Each row is a point on a landscape with many peaks, with its height.
From any point a climber takes the steepest step (rise divided by distance) to one of its 2 nearest points. It stops when none of these is higher. Distance is the straight distance between rows; heights are no part of it.
vuto height 38.6: [ 75 196 162 151  82  79 167 145  86 159 163 137 114 164 118 128 177 136
 156 155 143 127 145 142 144 140]
Vasa height 26.6: [128 178 110 116 111 122  88 106 145 119 186 135 129 163 128 117 151 147
 137 192 140 150 134  67 112 174]
Noke height 56.7: [137 148 104 172 167 144 104 101 167  76 186 128 113 124  83 115 157  91
 120  99 141 129  81 130 141 114]
Refi height 13.6: [102 178 194 128 100  94  78 167 190 202 128 140 154 108 171 110 156 126
 145  88  94 167  95 121 102 127]
Fomu height 42.1: [162  91  83 123 143 205 123 105 139 140 153  91 128 102  93 163  88  65
 127 109  94 121 111 131 158 130]
Lezus height 12.0: [119 117 163 147 116 118 120 172  91 160 111  85 118 126  81 152 160  96
 109 124  64 138 157 192 180  89]
Vig height 43.5: [ 81 163 147 147 107 115 146 111 110 118 175 122 108 142 101 118 156  94
 147 149 145 120 120 134 152 153]
Taf height 22.8: [180 140  80 127 145 151 124 114  95 114  64 155 101 151  97  80 166 159
  81 139 174  96 139 127 134 112]
luvo height 21.3: [123 104 138 166 103  63 194 126 107 129 153 127 133 133 153 138 124 169
 138 123 129 113 155 207 114  76]
finup height 54.1: [157 119  75 124 107 183 133  73 126 157 163  86 127 136 126 131 103 120
 119 157 139 100 136 142 130 128]
dar height 21.1: [ 89 107 157 139  79 115 124  62 128 149 159  94 127 125 117 101 133 127
 125 177 127 114 135 207 124 124]
Bepub height 39.4: [171  86  95 134 148 194  98 137 150 119 131  79 133  94 116 140  92  71
 120  88  98 141  83  94 134 140]
matek height 9.1: [149 202 127 134 123 113  94 178 199 204 100  88 156 133 159 105 162 118
 119  78 131 161 111 110 118  87]
Moso height 4.5: [157 122 113  97 160 122  76 195 162 157  32 122 149 121 114 127 114 136
  98  95 140 155 153  73 108 110]
Ses height 36.7: [120 209 143 167 130  81 115 150 152 161 130 170 134 148 133 119 177 143
 124  71 132 128 120 125 122 108]
Nebo height 22.0: [130 171 135 130 105 104  99 135 166 129 194 152 159 146 173 134 137 172
 166 154 122 171 100  69  94 160]
girer height 15.0: [104 137 117 104 186 111 100  81 156  90 102 194 120 119 109  91 141 147
 101 114 170 104 133 106 122 153]
Seg height 2.3: [136 147 170 140 155 118  80 221 147 131  47 130 136 100 114 114 153 115
 112  52  92 169 101  78  90 122]
Ral height 43.2: [142 114 119 140 119 219 107 136  95 130 135  86 128  94 115 124 102  50
 134  95  96 131  76  72 136 178]
bul height 56.5: [133 131 124 119 147 110  75 115 170  97 143 118 123 123  67 128 173 126
  78 139 107 147 137 143 156 114]
Tuvar height 57.6: [171  83  98 110 118 137 130 104 132 109  49 143 110  74 138  92 108 162
  76 102 148 114  70 130  86 132]
leta height 21.8: [129  75 145 141 104 138 157 116  98 121 144 121 131 105 136 160  93 131
 140 137  83 114 107 175 123 127]
Pedat height 18.0: [138  81 144 130 104 202 166 130  70 112 167 123 110 144 116 202  78 121
 171 155  74 109 102 160 137 132]
tarem height 25.6: [116 156 130 152 102  68 173 125 138 158 121 134 151 123 169 114 142 161
 134 105 136 119 126 159 100 103]
zeguz height 11.1: [ 96 180 124 106 153 133 101  86 135 135  69 165 125 142 132  85 147 126
 102 136 185 109 145 101 131 138]
Merof height 1.7: [108 172 185 125 132 122  61 179 151 144  58 133 135 110 138 110 174 110
 106  86 107 161  89  99 103 116]
fot height 29.9: [ 88 135 125 115 158 102 192 138 102 120 164 140 106 166 126 145 100 104
 164 121 151 116 209 159 175 129]
Mez height 36.4: [ 58 147 145 132 154 101 164  97 140 122 182 150 115 148 128 127 114  97
 162 121 160 115 166 152 144 145]
num height 44.3: [153  96  89  93 111 223 113  69 109 140 175 110 136 131  95 161  88 115
 125 172 100  96 118 150 117 151]
lilef height 47.9: [124 121 133 135 113 171 118 128  99 111 135 112 130 116 133 123 119  85
 147 132 115 139  92  75 138 174]
teg height 48.3: [111 115 140 144 145 152 198 128 159  92 144 131 134 126 182 167  43 130
 188 115 155 114 112  91 153 121]
fefab height 13.9: [ 76 117 155 114  89 125 159  79  81 120 140 136 106 135 142  95 125 149
 144 185 165  93 152 151 110 169]
Rige height 54.6: [115 142 146 122 137 142  86 174 102 107  94 132 137 119 113 115 150 113
 133 123 107 155 124  56 117 170]
Demis height 3.4: [144 106 118 109 183 109  86 205 162 119  71 141 143 101 104 142 131 132
 113  65 113 170 148  73 103 129]
Denak height 50.2: [126 101 131 111 180 124  77 148 167 106 144 105 123 129  49 148 158 103
  89 119  84 150 178 143 176 115]
Tir height 10.2: [104 133 185 110 115 112  85 173  93 151  93 106 118 144 100 151 173 112
 101 162  84 154 168 167 163  97]
pef height 37.2: [143  91 110 109 113 208  88  80 100 117 163 109 100 122  59 130 154 104
 117 176 105  88 109 166 139 156]
zud height 16.3: [133 149 161 131  94  87 125 149 190 173 162 118 168 109 184 126 141 157
 163 111  85 181  89 139  86 121]
duto height 25.5: [111 114 136 124 150 119 172 145  85 136 126 129 123 137 111 145 117 101
 135 119 114 112 186 160 168 135]
subi height 25.3: [133 173  93 144 154  77 170 148 134 141 142 173 131 173 165 138 117 164
 143  92 172 127 177 111 119 113]
bet height 49.5: [123 142 125 156 138 135 140 112 130  75 188 140 109 136  93 125 152 100
 140 140 153 123  94 119 138 137]
Nefek height 52.6: [116  91 145 118 150 123 163 163 143 123 140 114 157 117 181 171  58 110
 185 110 106 155 124  95 135 140]
Pas height 24.2: [121  56 143 141 132 124 190 133  98 111 109 134 127  88 148 156  78 113
 146  86  98 108 111 159 134 120]
vam height 10.7: [ 70 110 151 119 106 133 149  74 121  91 190 142 112 142 153 119  93 134
 175 192 165 111 136 128 117 165]
geve height 42.2: [133  83 130  99 170  80 111 165 172 139 130 121 157 113 127 170 105 146
 124 128  83 178 165 124 130 130]
veg height 50.9: [139  64 111 128 161 188 146  96 151  97 181 106 109 120  91 182  67  80
 141 119 114  96 133 168 174 105]
Zigaz height 44.0: [151 129  83 112 119 125 146 101 127 161 159  98 128 161 134 130 113 141
 126 172 153 110 184 135 135 118]
Vemi height 3.9: [ 90 199 181 123 113 105  66 138 120 146  68 163 124 133 151 105 185 114
 101 129 143 143  84 130 122 100]
zaf height 18.7: [100  86 165 140  80 139 125  75  94 108 152 120 109 101 106 103 147 132
 113 176 113 102 100 189 110 141]
tega height 30.2: [ 80  57 155 102 127 115 147  75 139 114  99 152 142  67 168 112  79 142
 123 135 124 114 110 151  97 159]
nog height 11.3: [103 196 158 132 119 121  79 154 194 199 140  88 159 129 142 111 162  96
 130  90 120 163 112 112 121 124]
relun height 14.3: [152 112 124 112 104 194 148 139  63 118 166 133 102 155 130 171  99 139
 161 182 107 103 129 118 135 147]
Kavak height 47.3: [155 120 132 103 164 142  90 179  93 103  51 146 126 140 101 126 154 153
  97 131 119 147 168  65 120 140]
Mis height 24.7: [ 80 164 159 138  72  97 135  79 157 166 143 107 145 133 158  93 149 134
 122 174 145 123 131 177 113 113]
Donot height 41.1: [155 101 107  97 164 117 130 189  86 109  80 158 124 140 140 145 115 171
 120 125 121 150 181  72 118 151]
med height 29.7: [100 180 143 144  99  94 135 122 151 156 141 134 147 126 157 101 150 131
 145 117 138 132 115 125 107 136]
Bog height 6.3: [146 152 126  95 150 116  71 176 205 178  44  94 138 120 142 119 130 112
  90  79 149 165 123 115 113  80]
galek height 41.3: [209 104  77 124 133 167 133 144  68 107  68 159 116 128 123 105 112 155
 111 105 128 112  97  86 110 142]
vapi height 35.5: [176 111  95 128 150 133 132 171 101 101  88 149 145 130 159 132 109 164
 136 107 127 149 121  54 103 146]
Mem height 13.7: [143 123 147 172 103 106 169 162  73 137 151  95 117 115 107 147 165 107
 127 100  84 129 122 174 157  96]
voto height 7.4: [ 93 177 155  93 154  98  87 126 125 137  39 181 128 141 152 113 158 146
  95 127 170 124 138 112 125 112]
bov height 17.9: [146 126  98 101 181 114 106 100 148  83  76 181 109 122  89 100 158 158
  71 127 166 108 140 130 128 115]
tidu height 46.2: [116  69 149 105 136 112 119 172 141 138 119  95 161  91 148 167  82 123
 140 112  70 170 146 111 124 153]
gekev height 27.3: [ 67  85 163 123 146  99 169 107 116  98 108 160 132  83 149 117  91 111
 146  98 127 117 117 143 121 153]
Riboz height 18.6: [141 135 145 138  88 103 127 138 188 130 193 134 172 115 197 140 123 160
 177 147  99 181  68 110  83 130]
Saf height 16.6: [104 113 150 120  80 151 110  71  91 106 147 129 111 117 115  93 148 150
 126 200 142 106 121 138 106 176]
Feg height 2.8: [151 142 113 132 139 108 166 165  98 179  53 114 138 147 139 142 133 146
 101  98 145 118 181 145 150  78]
Fiva height 44.8: [101  99 152 104 181  78  67 152 197 125 149 131 144 119  83 160 136 130
 102 118  65 183 161 141 134 124]
bir height 69.1: [154 115 103 139 149 157 171  99 163  86 160 129 131 148 160 139  70 143
 163 141 185 113 112  97 126 123]
savo height 0.5: [149 116  86 132 145  80 184 138 123 142  84 132 132 133 138 137 104 156
 115  82 160 118 168 160 146  86]
bipe height 31.1: [163 160  82 120  96 148  96  99 134 124 153 124 145 151 159  94 131 160
 135 188 154 145 109  55  92 162]
melip height 55.5: [139 180 115 162 135  96 122 137 152 145 160 110 125 154  95 134 186 120
 109 118 127 125 146 165 166  82]
dukeg height 17.8: [127 116 128 173 113 101 179 119 122 127 198 104 121 161 129 153 127 133
 158 143 128 117 151 195 140  87]
rufis height 8.1: [121 159 172 137  96 119 121 167  85 146  78 122 125 130 122 122 175 130
 111 138 109 140 134 128 146 114]
nuzel height 45.6: [101 198 164 164 106  72 130 159 119 154 152 135 125 156 106 139 197 134
 129 114 120 145 140 158 148  98]
Sebo height 49.6: [151  92  99  98 114 122 136  95 174 141  79 132 140  85 152 105  95 164
  88 117 153 117  98 141 104 128]
zoko height 28.4: [153 139 101 120 114 167 114 114  77  99 121 144  80 158  81  84 194 133
 107 174 163  86 144 137 147 147]
zod height 19.5: [156 141  91 120 171  92 163 166 134 101 145 169 123 162 157 169  96 171
 159 108 153 140 160  88 127 115]
Botev height 48.2: [149 128  87 127 121 144 155  69 140 107 140 140 137 136 181 104  84 164
 152 159 199 109 107  90  91 146]
Buge height 33.9: [156 174  78 139 144 106 161 113 123 144 150 133 123 172 135 115 144 143
 130 120 187 103 183 133 140 106]
furod height 41.4: [114  69 114 119 140 187 166  71 127 127 157 114 126 107 130 162  43  81
 153 121 139  83 136 152 151 130]
gumu height 34.3: [108  50 120 105 120 156 164  73 120 133 117 129 142  90 165 137  37 124
 136 136 142  97 109 145 108 154]
tuvum height 5.7: [125 182 131 137 122 116 127 174 103 171  52 119 134 145 155 105 155 116
 114 101 147 130 148 108 137  99]
tev height 32.7: [150 139  99 132 105 192 100  82 106 124 147 108  94 138  63  86 176  94
 102 177 151  86 110 148 149 143]
Vusam height 10.4: [112  97 143 117 112 174 154 108  94  79 196 127  84 157 121 155 101 128
 176 200 149 101 123 120 147 146]
libup height 38.3: [180 127  77 143 109 160 128  87 126 107 125 134 131 119 162  85 110 144
 127 152 165 109  80  89  87 139]
sulos height 66.7: [159 157  94 158 154 116 107 142 166 111 175 111 127 127  86 137 169 113
 111  99 118 147 122 134 152 101]
Zivap height 21.9: [125  72 138 111 136 140 129 112 104 121 147 115 115 125  89 155 109 113
 123 145  75 113 152 188 154 137]
Lev height 49.4: [175 119 109 126 110 159 124 128  91 107  33 152 110  96 135  75 138 156
  83 109 129 112  73 103 102 129]
Tuf height 15.4: [122 120 155 177 108  82 168 159 119 114 181 111 141 131 130 160 136 117
 161 121  75 146 114 167 136 105]

For each start below, name the point where the climber stops.
Moso: bir
Vusam: veg
Merof: finup
Taf: finup
Zivap: sulos
Riboz: bir
